Points on a hilly landscape, in no order, each with its height.
A ball rolls from a point to the lowest of its 5 nearest points, and stops where none of them is lower. Distance is the straight distance between rows; heights are no part of it.
seb h=131: [120 130  90 122 134 118 139 153 132 140]
vunu h=390: [113 187 127  95 100 115 153 152 111 182]
medon h=263: [ 95 141 168 156 130 174 113 123 153 133]
silir h=243: [107 157  92 163  79 167 154 118 173 167]
sidop h=87: [163  57  78 126 193  96 120 135 150  91]
tifep h=411: [112 160 145 110 114 128 142 150 105 159]
zedi h=543: [152  86 118 124 158 105 121 135 100  96]
muzos h=146: [135 133 102 110 127 105 149 150  94 135]
zamet h=290: [113 116 102 172 108 170 137 101 178 121]
til h=280: [137  83  72 132 169 111 135 139 159 103]
Zez h=156: [129 147  46 109 124  93 148 162 132 148]
fezu h=420: [134  87 113 145 157 131 128 136 129  97]
Zuse h=197: [102 169  69 145  75 145 147 131 161 171]
luvef h=96: [138  96 202 132 166 142 102 131  97  92]
zako h=432: [104 203 170  87 102 122 135 151 139 177]
Fif h=130: [ 92 156 174 144 120 171 111 120 157 147]
peta h=198: [174 110 119  86 111  76 115  84  62  97]
Vutef h=781: [124 139 203 116 146 142 105 133 114 127]
mitu h=168: [105 163  52 126  94 116 161 147 155 172]
lezi h=618: [157  89 183 121 157 120 111 113  80  82]
lugid h=468: [104 165 183 121 124 143 121 132 129 151]
tof h=323: [165 127 158  90 118  98 118 104  61 110]
Gudet h=311: [113 132 136 179  93 184 134 102 179 141]
Zepa h=319: [159 107 142  97 127  91 126 124  69 105]
nufib h=237: [100 161 190 148 106 185 109 110 183 148]
Fom h=344: [133  54 109 156 187 133 112 123 146  70]
zepi h=181: [183 110  94  82 122  67 122 107  75 107]
mese h=333: [107 131 133 137 140 131 136 132 126 129]
von h=286: [172  97 148 101 133  93 112  90  58  85]
maset h=292: [120 140 120 180  78 186 141 101 186 153]
bef h=668: [137 103 164 135 143 126 123 130 105 110]
gufa h=215: [149 135 142  97 108  90 134 123  71 129]
Das h=196: [193  88  64  83 154  56 118 113 102 101]
vira h=356: [ 96 177 168 129 109 153 123 127 154 163]
sud h=160: [133 122  55 127 144 104 142 147 147 130]
Ren h=135: [ 99 184 212 141  97 192  89 110 211 148]
Fut h=328: [104 138 124 154 106 160 131 123 151 145]
Kuv h=185: [170  96  62 102 154  74 130 150 121 110]
Bovom h=508: [110 119 179 146 154 154 111 131 136 108]
sal h=643: [124 101 166 147 153 145 118 134 117  99]
laso h=218: [113 113  75 158 135 142 135 127 162 127]
lur h=167: [165 110  93  98 135  82 138 138  88 125]
peke h=306: [152 148 159 100 112  96 127 131  82 132]
suliz h=408: [115 214 171  72  94  96 137 148 117 187]
noba h=267: [116  91 108 173 146 165 128 109 162 105]
gana h=620: [149  89 153 130 168 121 119 130 100  86]
ber h=322: [130 117 121 128 137 122 137 143 118 118]
mut h=272: [117 106 105 170 136 155 132 127 154 117]
bote h=641: [155 119 179 103 138 104 113 124  82 112]
Fep h=191: [ 98 157  79 143 103 135 149 137 148 154]
fasa h=345: [ 94 182 123 122  98 141 139 136 142 179]
Zate h=259: [ 94 157 110 144 100 153 142 131 153 160]
Doto h=584: [112 137 175 125 140 143 116 135 126 136]
Giba h=278: [124  76  87 176 156 145 121 120 169  94]

Where does a ball stop that starts at each point below?
Fep: seb
Zepa: seb
vunu: seb
bote: seb
Doto: Fif
Bovom: Fif
